Points on a hilly landscape, in no order, each with its height.
A ball rolls from a point to whichever of its 2 nearest points has the largest drop for the distance, and stops where none of them is lower. Distance is the straight distance between rows; heights are no part of it.
panol (h 372): [  4  -8  -9   2 -11  23   5   3  12  20   3 -10  -3   9  22 -25  20   9
   8  -8   4  17  -4  20]
fofog (h 519): [ 13 -30  -2   7 -12  45 -14  14  12  17 -15 -11 -20  16 -11 -17  10  -2
 -27 -11   5   4 -12   8]
Zeg (h 534): [  9 -18  12  11 -16  33 -15  22   9  20 -15  -5 -25  16  12   2  16   5
 -15  -3   8   1  -9  16]
sidi (h 281): [  9  -1  11  11  -6 -25   3 -15   6 -18  10  21  11  -6  11  39   2  -5
  14  12   6  -7  14   2]
gal (h 303): [ -7  18   5 -28  21 -22  -9  -7 -15  16  14   9   6 -12  -8   1  -6  -3
  -1 -11  -8  -6  12  14]
vena (h 260): [ -4   4  11   3 -16  -8  -4 -24   0   1  29  -1  -7   1  -5  16   3  -5
 -13  15  -6  -7  -2 -13]
Ker (h 462): [  2  -1 -16  13  -8  27   6 -23   2   8  -2 -20 -15  12 -15 -27  -4 -12
 -15   6   6   2 -10 -19]
rup (h 256): [  6 -12   0  17 -11  17  -4  22  14 -23  24  20 -13 -11  -8  -4  12  -2
 -19   2   7  -1  -8 -11]
Paz (h 319): [ 11   8 -27  18  -9  -3  25 -16  18   2   2  11  -8  12  12 -15  22 -15
   2  -4  16   3 -13  37]
gaz (h 330): [-10  15 -27  11 -15  -1   2   8   6 -23  -4  14  -4  -2  20 -10   8   7
 -13 -13   4  14  -8  30]
ponet (h 564): [ -8   4   8   5 -28   4  -8  -8  -5 -16  -2 -20  -7   6  -3   0  -3   4
  -5  22 -11  10 -14 -28]
Sifil (h 223): [ -7  16  -6  10 -17   7  13 -20  19   1  22   0 -16   0   4  10  12 -12
 -24  12  -4  -3 -24 -12]
Nov (h 559): [-12  20   7   8 -31   1   8  -1  -7 -25  -2  -1   5  17  -2  17   5  10
   0  30 -17  13   1 -17]
Fev (h 414): [  4 -25   4   5  23   9  10  28  26  16  -7 -13   3 -30  -7   6  -2   5
  11 -19  -4  -8 -19 -20]
valaf (h 627): [-15   1   8 -14  -2  -3 -22 -21  -4   4 -24 -12  -9   0   7 -18 -10  14
  11  -4  -8  16  -2  15]
sefi (h 186): [ -4  42  11  -2 -13 -23   7 -19 -18  -1 -12   8  18  17   4  -4  15  11
  35  -9 -14  -1   7   8]
mumo (h 194): [-22  36  -6  -7  -6 -18  -1 -17 -28 -15  -9   1  23  20  10  16   0   2
  -4  12  -7   0  22  -3]
motal (h 517): [-23  -4 -12  -9  -1  16 -21 -15  20  15 -30  -6 -13  15  12 -28   3 -10
  -4   5   6  15  -6  27]
votoz (h 326): [-35  11  13  -6  21 -19  23  19  17   9  -8  34   8 -10   3  29  13 -19
  19  18  -9 -29   6 -13]
rebi (h 578): [ 10 -19   3  -8   8  -8  -8  16  17 -33  10   9  -6 -29 -10  12 -27   4
  -2 -20  -7   8 -19 -10]
Tusu (h 175): [-32  14   5 -11  40 -33  26  -2 -23  11   1  26  21  -5   1   7   3 -27
  21   5   0 -22  24  -4]
kon (h 354): [ -8 -18  21  -9   4   8  -6  34  17 -11  17   7  -5 -10  -1  62   5  -3
   4  17   7  16   4  -9]
meku (h 390): [ -5  -2   7   6 -11  23   3  -1   6  27   7 -11 -14  -5 -19  -4  19   5
  -1   1  -7  -6  -9  -7]
zelib (h 468): [ 21 -31   8  -5 -14  27 -19   6  -6  -2 -16  13 -17   2   6  -5  -8   9
 -39 -27  10  20   2  17]
Gugu (h 221): [-28  21  22  -8  19 -29  10  -8 -37  17  13  13  11  -4  -5   0   3 -16
  22   6  -8  -9  23  -2]
sed (h 197): [  4   9  -2  -2  23 -26  26 -13 -29  13  28   2  25   4   8   7  12 -17
   6   6   7 -19  16 -12]
dipa (h 358): [ -8   4 -43  17 -14  11   7  -9  24 -21 -29   0  -1  17   9 -24  -4 -29
  -3  23   9   3 -39   9]
zor (h 320): [  0 -14  12  24  13  -4   7  -4  20  13   9  13   1 -19  10   5  16   6
  35  17  11  -3   9 -14]
dat (h 422): [ -4  -9  22 -19  19  -4 -12  12  11  17   9  18   1 -20  11  31   2   7
  14 -10   7   4  33  26]
nem (h 99): [ -5  -3 -12   8 -13   9 -16 -12  19 -18   2  -8 -31 -10  -7 -12  -9  -3
 -31  -6   1  -3 -20   9]
Nug (h 577): [ 21   5  -2  31 -16  -1  26   0  -2   5  12  -2  12  15  -3   1  27  -6
  19  17  13 -13  -4 -27]
dem (h 405): [-10 -24 -29  -3  -5  35  -3   7  22   0 -36 -20   6  22   4 -39 -15 -15
  -4  12   2  20 -17  -1]
Roda (h 431): [  1   6 -21   8 -18  10   6 -10   8 -20 -14 -20   4  24   2 -23   6 -15
 -18  19   0   7 -26 -32]
tatu (h 331): [  5   6  21 -18  -7   8  -4  14  -2  34   0 -11  -1   4   7  16   5  12
 -13 -17 -10   1  -8   8]
Tak (h 514): [ -8  23  -7 -31  -4 -15  -5  -4   2  -2  10  -7   8   5  16  33 -14   8
 -19  -9  -5  23  14  18]
mulaf (h 437): [  6 -27  -4  35 -16  34   5   8  28   4   9   2 -26 -18 -17 -20   3 -14
   3  -7  10   4 -20   5]
neleb (h 306): [  9   1 -14  16  -5   2  -8  24   6 -24   6  22  -4 -13   4  -5   2  18
  -9 -10   0   9   2  22]
mut (h 388): [  5  -3  19 -35  17  -6 -22  -2  -2  16   5   8   1 -10   9  18  -1  22
  -6 -17   0   7  23  35]
Kek (h 288): [  5 -31  23  -8  17  -2   2  35   9   4 -14  -3  13 -20  -1  19 -12  14
  20  -3  -2   2   7 -21]
Bufes (h 241): [  9  -5  -6  -6 -18  12 -18   5  -2 -23   6   3 -11  -2  11  10 -13  17
 -21  -7  -6  15   3  -4]
Mari (h 130): [-14  23   1  -4  23 -31  30  -1 -12  19   2  16  14  -9  -4  15  16 -28
   5  -2   0 -39   5  -9]
Raz (h 339): [-17 -14  11 -19  27   3   3  36  20  18   4   9  -2 -17 -12  17   0  -3
   4   7 -15 -22 -12 -18]
rede (h 544): [-19  -7  10   0 -22  28 -17   6  10  11  -9   0 -22  14   8   7  12   4
 -15  15   8  10  -6  12]
lufi (h 595): [ 12 -42  20 -11  21  -2 -15   3  12   8  13   0  -9 -17 -10  18 -30  -4
  -1 -10  -4  -6   0  -9]
diz (h 481): [ 14 -28  19   5  -6   3 -18  13   5  -2  -9 -13  -8 -29   0  18  -9  18
   6 -26  -5   5 -21   9]
Vep (h 279): [  3  -6  -2  11  -5  12 -14  40  14 -34  12  18 -12 -27  -6  11   4   8
 -24 -13  -2  -5  -4   7]
fonub (h 441): [ -8 -21   4   9 -22  28 -16  22   9 -17 -12 -21 -25  -3  -8 -16  13  -2
 -15 -10   0  16 -41   5]
tuzon (h 195): [-14  14   4 -22  -6  -8  -3  -5 -25   4  -1 -19   6   5   9   9  -7  16
   6  -3 -13  21  11  -9]
derab (h 555): [  1   0   5 -26   0 -10 -10  25   8  -5  10  -5   0  -8  -1  34 -24   4
 -11 -14  -6  10  -3  12]
zugab (h 284): [-16  -8  37 -20   9 -10 -17  -4 -18  31   9  -9  -3  -6 -11   7  -6   8
  17  -9  -8   0  17   2]
mepav (h 491): [-22  20 -11 -18 -20   2 -10   9   0 -31 -13  -1   6  -7  15  24  -5   6
 -22   4  -9  22   3  12]
nemar (h 315): [  2 -18  -8  -3  28 -25  16   4  16 -15  16  26   5 -14  12  51  -8 -15
   9  11  10  -4  18   0]
gobu (h 308): [ 20   3 -16  10  -2  -8  22 -26   3   0  -9   4   6  23   3 -28  13 -14
  12 -14  22  -8   2  33]
vusum (h 350): [ 18  -1   5  16   8 -16   4   5  11  -8   6  20   8 -14  -6  10  -1   8
  19  -1  -8 -11 -10 -19]
naka (h 208): [ -1  16  12  -5  12 -19  -3 -33 -13   4  22  19  -1   7   0   8   2 -15
   2  -1   7 -16  21  22]
keku (h 193): [ -1   8  -6  14  -4  -9 -14 -19  14 -16   6  17 -24 -19 -11   2 -13  -6
 -15 -11  -4  -8 -18  15]
taz (h 607): [ 18 -36  21 -14  11   6 -16  -2  -3  11   6  -3  -5  -4   7  23 -21   8
 -16 -16   8   9   2   1]
zipa (h 533): [-30 -12   3  -6   9  12 -21 -22   5  26 -33 -25  -6  24  11 -31   1  -2
   4  -2  14  19 -11  10]
Rike (h 87): [  3  16  10   3   7 -36  21 -29  -9  13   1  13   9  -1  -5   3  22 -20
   7  -2  14 -38   2   5]
Tuv (h 333): [ 15  -2  -8   5   4   8  -8 -16  -8   6  -9   0  -2  17  -1 -39  -3  13
  15   1   5  16  17   9]
zomum (h 310): [ 12  24   0   8  -9 -14   2 -15 -12 -18 -18  25  13  25   4  -9  13   8
   9   9   2 -11  21  22]
pata (h 421): [ -1  21 -18  17 -13  11  20  -3 -15   0 -15 -13   8  35  -3 -22   9  -8
  -6  35  -3   5 -17 -23]
Gud (h 445): [-14  16 -25  -3 -20  19 -13  26  15 -27 -24 -11 -11  15  12 -12   2  -1
 -31   7   2   8 -17   6]
roris (h 182): [  6   3 -12   6 -20  10  -3  -9   7 -21  11   5 -16   2   5   1   1 -11
 -30   7  -3   7  -7  -5]
gik (h 412): [  6   8  -9  20 -17   8  25  -6 -22   1 -11  -7  10  33  -4 -23  15  -8
  19  28   0 -11   3  -3]
Zotob (h 373): [ -4   9   6 -11  13  -7   8  23 -15  14  25 -10   9 -14 -25   2 -15 -12
 -13  11 -12 -20   3 -28]
ditat (h 336): [ -8  -6   2  -7  13  -5  -1  24  15 -21  15  24   1 -16 -10  57 -11 -10
   9  16  12   3  23  -3]
zat (h 451): [  3  -3 -12   9 -15  41  11   6  10  11   5 -26 -12  20 -18 -29  13  -8
 -14  14  -3  -4 -14  -7]
posit (h 402): [ 15   5 -28  18  -5   7  15  -5 -10   1 -17  -9   5  25  -7 -35   4  -1
  24  17  -4   3  -3  13]
sosev (h 404): [-25  -8   9 -20  36   0   7  31  18   9   1  21   2 -19  18  32   8   3
  11   2   3   0  22  12]
pud (h 365): [-10  16  10 -10  -4  17  -7  10   6  41  -2  -8  -7   6  -7 -10  20  10
 -13  -4 -19   0   7   4]
rel (h 334): [ 13  18 -23  -1  -3 -15  12 -23   0  -1 -16   0   6  16  10 -23  13   2
  -1 -10   0   1  -7  20]
bigu (h 259): [ 13   6  -4  16  12 -10  18   9  -8   5   1  12  23   6  -3 -19  17   5
  16   6   0 -17  10 -10]
zopa (h 297): [ 24   0 -15  26  -9  -1   5  -9  15  -9   6  24  -7   9   3 -16   9  -4
  -5   1   8  -5   6  22]
neki (h 610): [-11   3  14 -19  -8  -3 -29  -3  -3  -1 -37 -20  -7   3  14   8 -17  22
  -5 -13 -16  17  -8  10]
mar (h 460): [-13 -15 -13  14 -23  32  -1  19   2 -41  -9  -9 -15  -1   1 -21   7   8
 -27 -11   9  18 -40   1]
Nit (h 453): [  8 -33  27  -9   4   2 -14  23  13  14  -7 -11   0 -23  -6  38  -7  -1
   3 -23  -5   1 -28  -1]
Lev (h 500): [ -5   0 -16   0  -1  -2  -9 -38  14  -1 -16  -6 -18   5  11 -31  -9  -5
  -4  -1   6  13 -10  14]
nida (h 576): [-11  12  -3 -14  -3 -10   3 -14  10  23  -1 -18 -13 -12   4  -5   7  -3
  -4 -20  -8   2 -23  11]
duzi (h 353): [ -2   9  -4  10   6 -14  17 -10  12  21   4  -5   3 -13  -3 -11  18  -5
  18 -12   0 -11  -7  -1]
Rer (h 283): [ 16  18  -5  17 -19 -30  15  -9   2 -14 -10  13  -3   1  -5   0  16  -1
   1  -7  10  -9 -11  31]
mirod (h 328): [ -8  -2  21 -18   3  -3  -6  12  -4   4  16   1   1  -4 -17  30  -5   8
  11   5  -8  -2  15 -16]
soga (h 216): [ 22 -14   0  -3  12   6   3  11 -10  -3  11  -7  11 -15  -7  -1 -24  14
   0 -10  -9  -3   3 -31]
Vofo (h 159): [ 23 -14   8 -17  10  11  -5  26 -11  11   9  -7   5  -7  -3   8  -9  21
 -20 -13 -14  -4   3 -17]
nazu (h 238): [ -9  25 -11  -9  -6  -3  -6  -9 -17 -11 -10  -2   8  18  10 -13  -1   5
  -6  25 -12  -1   7 -10]
nezul (h 134): [  0  26  16 -12  16 -24  -5 -19 -24  -2  -5   7  10   9 -10 -16   9  10
  33  -8  -7  -7  15  13]
kabu (h 317): [  4  -2  12  -7   8   0   6  43  15  -1  -9   8  14 -23  -5   8   7  22
  23 -12  -9   0   7  -5]
lefa (h 634): [-19  15   9   5   6  -2  -6 -36 -18   9  -9 -21 -13   4   9 -31   2   6
  27   1  -5  12  -3  12]
losu (h 296): [ -6  -3   9   0   0  -5 -11 -11 -12  14  22  -4  -4  -5  -9   5  -7  14
   7  10 -12  -2   4 -22]
Kado (h 277): [ -4  20  -2  11  -4 -10  -2 -10 -30 -10  -1  13   4  25  -5 -17   6  12
   5  23  -4 -13  15   8]
Gonu (h 309): [  4   7   0   8   4   1   2 -12 -29   4  -2  -5   3  22  10 -28   9  20
  23  20   3   8  23   0]
Nibud (h 138): [-12   3   8  10  34 -15  18 -22 -22  18   9  -9  19 -24  12 -19   5  -9
  49  -7   5 -13   5 -18]
Nup (h 347): [ -1   7  15  -1  -6  -8   3  23   7 -20   4   5   3 -12 -14  18   0   1
  10   3 -10  -2   0 -23]
fidub (h 191): [ -4  19   7 -11  12  -7  -7 -36  -9   3   1  12  11   7   5 -31  15   9
  18  -5   4  -2  12  21]
pozim (h 408): [-16   3   8 -29   7  -5  -5  23  -4  12  15  12   6   8  -7  59 -15  -8
   7   2   9  10  39  12]
mibiv (h 361): [ -3 -10  10 -35  23  -3   5  41  22  19   4   1   3 -16  -5  27  -3  -7
 -19  -5   4 -13   2  -9]
Lurab (h 501): [ 13 -30   3   9  -9  38 -17   9   8  -7  -1  12 -16   8  -6 -13  -3   6
 -27  -8   7   5   3   3]
gulo (h 325): [-17  25   7 -28  -3   3 -22  11 -29   0  -2   1   6  13 -11  16 -19  10
  -7  16 -14   3  36  -2]
Rini (h 374): [  9  -9   2   2  12 -15   7  -2  13  10  13 -12   1 -24   4  -2  -1  10
  12 -21  -6   5  -3  -6]
Vike (h 535): [ -2   3   2 -24   2   0  -9  -3   2   7  -2  -8  -5 -10  15  20 -13   6
 -29 -19  -6  15   2  17]
zom (h 321): [ 11  16 -15  10 -14 -15   6 -32   7 -17 -33   2  -5  23  -6 -16  11 -22
 -13  12  11 -18 -15  14]
zofiz (h 257): [ 16  -1 -17  21 -19  14   0  11  12 -27  -4  12 -24 -10 -25 -26   8  -4
  -7  -6  -4  -6 -22  -5]
fogo (h 346): [ 13   8  -2  -5  -8 -29  15  -7  -4 -39  13   8  10  -2 -18  37 -22  -8
 -14   2  -2  -7  -1  -6]
ruvaz (h 147): [  9  26   9  -5  10 -26  14 -29 -27  -3  15  10  17  15   9  11   9  -9
  -3   8   9 -32  13   6]
mel (h 290): [-11  11  11 -11  10 -20   6  -2 -32  -4  30   5  13   4  -2  20 -11  -1
  19   9   2   8  34  -9]
lebo (h 340): [  6 -13  -6  13  12  -9  12  28  27 -14  -1  14  11 -25   1  -9  -1  18
  25 -15  -5  -3  -9 -12]
Rak (h 502): [ -5  19 -19 -23 -17   0   3   6   0 -24  16   0   2  -3  24  39  -8  -2
 -33   0  -3  21  -3   9]
Fuz (h 430): [  1 -25  27 -11   7   7   6  46  24   7  -6  -7   3 -24  -7  24   7   4
   3 -13   3  -4 -33 -17]
Vup (h 225): [ -6 -33  36 -15  21 -14 -12   9  -4  16   4  -1   9  -3   0  22 -15   5
  15  -5   4   3  13   0]
bafa (h 486): [ -4  -5 -25   7  -5   8   0 -54   2  -2 -14  -9  -5  18  17 -29  -9 -20
   1  11  17  16  -7  -4]
lalor (h 301): [  8  18 -25  18 -23   6  -8  -3  -4 -48 -25  13  -6  22  -7 -10  -2  -6
 -16  28  -6  -1  -6 -10]
nudov (h 261): [ 17  11  19   4 -12 -33   7 -21  -6 -20 -10  19  13   6  -2  24  14   0
  17   0  16 -19  11  16]
Rafut (h 285): [  8  12  -9   9  -2   4   7   9  -3  10   3   6   2   6 -20 -21   8   9
   5   9 -10 -12   6   3]
Luzaz (h 407): [  3 -22   1 -10  27 -10  15  15   0  -1  29   8  15  -5   2  20 -18 -12
  -6  19  10  -6  18 -31]
mab (h 172): [  7  -3   8  22  32 -17  12 -27  -6  10  -7   6  11 -22  -2 -24   5 -11
  36  -3   4 -32   5 -11]
tasi (h 478): [-24  18  -4  -2 -20   8 -25  29  -1 -42 -14   1  -4  -2  13  16  -3  13
 -15  -8   1  18 -18   7]
zikiz (h 473): [  5   5 -26  17  -3  23  18 -46  -5  11   3 -18  -7  17  -2 -32  -3 -25
 -11  -2  16   7  -1  -1]
kive (h 332): [  0  21 -26   9 -21   9   4  -1  -3 -26 -28  11  12  22  10  -8   5   5
   3  21   3  11  10  16]
rugo (h 507): [ -4 -13 -17   5 -11  20 -15   3  18 -11   5  -1  -8   7  28  -5  -3   1
 -36 -13   8  19 -16  16]
senak (h 318): [ 14  -4  -4  38   1   5  12 -18  11   8   7  -1  -5  -4 -19 -23   8 -11
  28   9   6 -13   2  -8]
Bomet (h 396): [ -6  -3  -1 -10  28 -17  23  15 -10  -4  23 -12  16  -7  -4  22 -15 -20
   2  15  -5  -2  -1 -40]
giso (h 461): [-28   6  -5   2 -17  30 -25  26   9 -37 -28  -4  -5   0   3   2  -1   6
 -28   6  -6   5 -31   8]
tam (h 342): [ 12  19 -24 -14   4  -7   1   1  -2 -12   2   7   1  -4   8  -2 -17  10
 -28 -15 -15   7   4   7]
lek (h 532): [ -7  -4 -15  -5  -5  16 -20  -2  11   9 -16  -7  -9  -1  26 -28   0   4
 -40 -15   6  17 -10  21]
Lel (h 387): [  3  -4   9  -9  14   3  12  20  -3  -1  23 -15   9  -8 -24  18   1 -14
  -9  18  -9 -11 -19 -47]
vusiv (h 305): [ 13 -30  13   8  15   6  -7  -7  16   2  13  18   0 -13   7   8  -3  12
  20   5   9  -6  18 -14]
Tofim (h 380): [-11 -17 -31  14  -9  17  -9  -8  18 -15 -22  -5  -5  21  17 -26 -16 -18
  -4  12  10  19 -20  -1]
Tesi (h 360): [ 14   8   3   8 -17 -27   6  -7   9 -25   6  13   0 -14 -14  18 -10  -3
   2  -1  -9 -13 -22  -6]
mikep (h 586): [  9 -18  10  -2  -3  -4 -11  -4   8  -4  17  -4 -15 -29 -21   9 -21   3
  -3 -13  -6   3 -13 -12]
gep (h 222): [ 21 -21   0   0  12  17   4  18   9  23  13  -8   5  -7   7  -4  -3  11
 -25 -13   5  -6   7 -11]
bofe (h 416): [ -7 -12  18   6 -15  21 -18  15  14   4   1 -17 -14 -10  -9  -1  10   6
  -7  -7  -5   5 -25   4]
Mapir (h 556): [ -1   2   1 -12   0   8 -12  -6  12  31  -7 -17  -8  -3  11 -17   4  10
 -23 -22   0  16 -12  25]
rifo (h 258): [-24  23  10 -27  21 -27  -2   8 -60  12  13   0  15 -11  -2   1  -8 -21
  16  -2  -6   2  26  -3]
doba (h 298): [ 13  -4  -4  -5   9   3 -12  -9   3  17   4  10  -8  -7  -5 -22  -5   9
  -6 -16  -1  -4  11   6]
fozi (h 341): [-10   0   6 -14  35 -24   2  -6 -12  21  13  16   3 -21  -8   2 -11 -21
   9   5  -3 -26  14  -4]
Kaden (h 249): [ 15   1   4   7   4 -20   4 -35   4  -7  22  20  -6  -4   1  12  -7 -17
 -10   2  11 -17  12   2]
Tir (h 255): [ 11 -27   2  -3  30   2  16  27   8   5  -6   1  16 -22   5   4 -17  15
  12   0 -11 -15   6 -35]
fupi (h 293): [-22  12  16 -29   9  -9 -16  15 -41  18  10   0   5  -7  -5   6 -12   0
  -1   5 -11 -10  28  -9]
nelop (h 217): [ -2  15   6   7 -10 -11  19 -16 -27  14  13 -22   6   1   5   0   6  -4
   7   0  -1  -2  -4 -22]
deka (h 413): [  9 -18   5 -11  -3  18 -24  -4   3   2 -22  -1 -13  -7   2 -15 -20  21
 -19 -25  -6  11   6  12]
kitag (h 356): [ -9   2  -5 -14  35 -15  16   3 -21  27  27   0   9 -18 -14   8 -12 -31
  -6  17  -9 -24   8 -24]
Basar (h 247): [ 13  14   0 -22  23 -12 -16 -25  -7  10  11   2  -3  -2   1 -24  -8  10
   8 -17   0  -6  15  16]
vez (h 338): [ -2  -9  24 -35  17   3 -27  -7 -19  28   3  -2  -4   1  -1  10  -9   1
 -12 -11  -7  -6  16  13]
Dimed (h 349): [-15  25  -3 -32  -8  -3 -10  25 -23 -19  -1   7   7  -1 -22  37 -15  14
   3   0 -16   9  21  -3]
fofum (h 335): [ -2  24  -2 -13 -13 -28   4  -6 -16 -27  13   1  13   5  -5  41 -19   0
   3   5 -13   9   1   0]
kiru (h 272): [ -4 -33  15  -3  32  -5  -2   0  -1  14  13  -3   8 -16  11   9 -18  11
  21  -5   7  -1  18 -25]
soz (h 280): [  5   3 -23  11 -17  16  -2   8   6 -25 -18   6 -14  12 -18 -27  -4   0
  -5  20 -12   3 -16   1]
bilik (h 226): [ 10 -12 -20  23 -13  18   1  12  11 -34  13  18 -23  -9 -12 -16   8  -7
 -32 -16  12  -3 -24   7]
kired (h 151): [-13  36   2 -18 -16  -9   5 -10 -17   6  -3   0  15  17  13  13   7   6
  13  -5 -17  13  17  -2]
dak (h 348): [  1  10 -25   3 -17  -5  16  -7  -4 -13 -36   4  18  41  16 -15  25  -3
  14  21   9   0   0  29]
poveg (h 352): [  9  -3 -11  25  -4  11   6  11  21  15  -3  -5   0  -4  -5 -22  20   6
  21  -8   2   8  -3  15]
Kemu (h 482): [ -9 -22  -8  18 -26  26  -5  15   1 -35   2  -9 -15   2  20  -3   0  15
 -38 -22  17  18 -16   6]
Sifur (h 566): [ -5   0   0 -11 -10  22 -18   7  -3  12 -29 -29  -3  10  -4 -18   4  10
  -5  -3  -1  22 -21  -5]
nevi (h 343): [ -2   3 -21  20 -23  -5   7 -25  20 -25 -20   1  -7  13  14  -5   4 -22
 -14  20  13  -1 -25   5]
Sog (h 551): [-13  -7  -2   4 -13  26 -13  -7  17  23 -42 -39  -6  20   8 -15   4   0
   3  -1   7  16 -21   7]
dedem (h 452): [ 15 -29   1  34 -10   7  -5   2  24  -3  16  19 -25  -9  -7 -20   0   2
  -5  -9  20   3  -3  14]
mave (h 316): [ -1  15 -24  15 -26   3  -4  13   3 -45 -21  21  -6  16   1   4  10   2
 -10  12  -2  10  -3  16]
Zeson (h 304): [  3  28 -13  14 -22  -8  10  -7  -3 -11 -29   8  -5  19  -8 -14  16  -6
   7  11   1 -15 -13  25]
Nopel (h 275): [ 10  -5  -5  24  -4   3   3  14  20   1  14  25  -7 -13  -3   0  11  -3
  -1  11   3  -7   7   3]
zitu (h 250): [ 11  12  -5   9  -5 -22  -2 -20  11 -14  -2  17  -3 -14  -8  -7  -1  -3
  11 -18   0  -3 -12  24]
maba (h 419): [ 13 -13 -11 -18  13  -7  14  23  -1   1  31  -5  15  -5   1  29  -8   2
 -14   3  -4   5  18 -18]
ruto (h 359): [  5  32 -13 -14   5 -17   6 -20  -4   3  -2  -2   8   2  -3  -9  -1   4
 -10 -14 -11  -4  -4  12]
daku (h 639): [-14  20  10   2  -2 -16   3 -41 -18  12   9 -12  -4  17   3 -13  12  -7
  21   7  11  -1  -2  11]
Selo (h 246): [  8  14   4  18 -13 -19  28 -24 -16  11  -5 -12  20  10  -1  -7  16  -1
  24  -1   7  -7 -10  -4]
Gora (h 299): [ 12  -6 -10  24 -12   0   7 -19   3 -10   2  -2 -12  -6 -16 -12 -10 -10
  10   2   0  -2  -6 -22]
Vekog (h 363): [ 17 -18   0  -1  -7  23 -13 -10   1  13 -17 -16  -5   8   5 -27  -7  22
   8 -14  -4  16   4  15]
bori (h 276): [ 15  11 -10  25   4 -13  20 -25 -17  13 -10 -17  11  14  -2 -35  20 -10
  21 -10   9  -9   1  12]
ridev (h 623): [ 18 -42  20  -2  -1  33 -11  -7  -8  15   0   6   0   3   2   2 -12   0
 -15 -17  10   8   9 -18]
remaz (h 442): [ -1  -2 -25   4 -22  39   4   6   8   1 -12 -27  -6  33  -2 -30  -1  -8
 -13  28   0  12 -18 -24]
tave (h 278): [ 21  -3  -1  20 -12 -10  11 -27   3 -15  11   8  -2   9  -3   2  -4  -2
   3  14   5 -16   4 -10]
bul (h 313): [-21   0   7  -8  28  -8  26  27  22   0  10  18   1 -16  -5  27  -1 -19
   2  23  -7 -18  -6 -16]
Poduv (h 228): [  8  13   3  10  23 -30  24   4 -26   8   3   9  33   0   6  -2  11  -5
  24   1   4 -26  17 -19]
Mugeb (h 574): [ -3  11   7  34 -14   7  19  -7 -13  12  16 -24  -3   7 -12  -5  22  -9
  20  21   7 -15  -9 -27]
Ler (h 418): [ 12 -32   5  20  -3  33  -5  18  25   5  -5 -11 -24 -19  -8 -19   8  -1
  -9 -29  12   2 -21   7]
Gipi (h 379): [ -4 -12  12 -22   3  -4 -11  33   1  -4  16  -7  -1   0 -14  69 -18 -12
   1   8  12  18  16   1]
Num (h 262): [-21  11  16 -12  11 -13 -10 -16 -52   2  24  -2   5   0  21   4   5   2
  20  15   4   1  31  -3]
Zitin (h 570): [ -1   9   3  24 -18  15   7 -12 -20   1   9 -27  -4   2 -16 -13   1   1
   5  16  -4   2 -20 -36]
kog (h 300): [-12  -8  18  -3  17 -17  19  -1  13  -4  12  21   4  -7   6  33   1  -8
  14  19  -1  -8   9 -11]
bifep (h 224): [-15   9  15 -22   5  -3 -11 -23 -49  11   9 -14   4   7  19  -9 -12   9
   6   1  -1  15  23  -3]
besi (h 428): [-13  -4 -34  -4 -10  28 -12  15  14   0 -25  -5  -6  17   2 -29   0  -6
 -24   9  -2   9 -15  11]
geva (h 587): [ -8 -11  13 -16 -13  18 -38  10   6  -8 -42 -23  -1   5   6  -7 -13   9
 -18  -5  -3  10 -25   3]
femoz (h 554): [-25  12   1  -1 -24  11 -10   4   2  -8 -11  -3  -6  18  13  11   8  12
  -5  24  -6  14   1   1]
nakeb (h 282): [  9 -16  13 -13  12  19  -8   6  -9  35   2 -11   6  11   8  -2   9  11
 -14 -13   0   2  10  -1]
sovi (h 179): [ -4   0  16  12  12  -8   7 -21 -18  25  17 -18   7  -9   1 -12   0   1
  28  -9   4  -2   4 -19]
mem (h 302): [  9   2 -18 -23  -5   9 -10   9  -5 -13   1   6   0   5   8   9 -21  10
 -43   0 -13   9  19 -10]
Dol (h 307): [ 15   3 -12  12   7  19  -6  -2   9  17   7  14  -5   5 -13 -34   7  -7
  -6   3   7 -12  16   4]
Furuz (h 233): [ 31  -2   6  24  -1 -22  10 -13 -15 -18  -5  21  27   9  -4   4   9   8
  14  -1  12 -15  16   4]
gole (h 389): [ -3  -1 -21   8  -8  19  14  -7   6  18 -16 -12  -6  23   8 -29  13  -3
  18  12  -1  16  -8  23]
moti (h 384): [ -4 -28   5 -16  31   1  -5  34  27  11   7  15  -1 -19  13  23   2  -1
  -7  -6   3 -18  12   9]
muru (h 201): [ 28  -8  13  24  17 -22  14 -23  -4  -1  -6  17  18   2  -3 -12   5  -9
  26   1  22 -30   8  -6]
fitor (h 314): [  1  11  -1 -15   3 -30  15  -1 -11  -3  22  -1  22   3  -1  35 -14   6
  10  -6  -5  20  13  -8]
Rali (h 429): [-28   1  14 -24  24 -14   3  20 -19  24  16   0  12  -1  -4  33   0  -7
  11   1   4   1  37   5]
medog (h 506): [  8 -16  25  -8  -8  -2 -10  12  -3  17  -4 -26   2  -8  -8  11  -9  20
  18 -27 -13   9  -7   3]
fesir (h 568): [  2   3  -2  -6  -4 -19  -1  23  11 -24   9  -3   7 -28  -4  20 -20  16
  -4 -21 -20   7 -15   1]
gote (h 395): [ 15 -22  -1  13   9   8  -2   7  22  11  -2 -20  -6 -27  -7 -15   2   4
   7 -26   5   0  -6  -5]
lamiv (h 337): [ 10   1  -3  20  10   8   5  -6  23  33   5  -6  -5  -9 -12 -30  13  -5
  31  -6   1  -9  11   3]

For each start below, name the point where the ball stops.
rebi: nem
lek: Vofo
Nov: kired

Call two points neighbours if one is among the 2 nearest of the other. Go from one point of each pair to the other, from neighbour to neighbour, staying as low as possible. Name the highest point that can't be avoided.
Nibud, rup: Paz
nezul, ruvaz: Dol
bilik, Vofo: vusum
nezul, kired: sefi

For each start below, name every point that the ball comes to, in order.
taz: lufi, mikep, rebi, fesir, derab, Vike, Tak, Rak, mepav, tasi, giso, Gud, besi, dem, Tofim, dipa, nevi, zom, Zeson, Rer, zitu, keku, nem
Mapir: lek, rugo, Kemu, mar, fonub, bofe, meku, pud, tatu, nakeb, gep, Vofo
Mugeb: Zitin, ponet, Nov, femoz, rede, Zeg, fofog, Lurab, zelib, deka, Vekog, Tuv, Gonu, Kado, nazu, mumo, kired
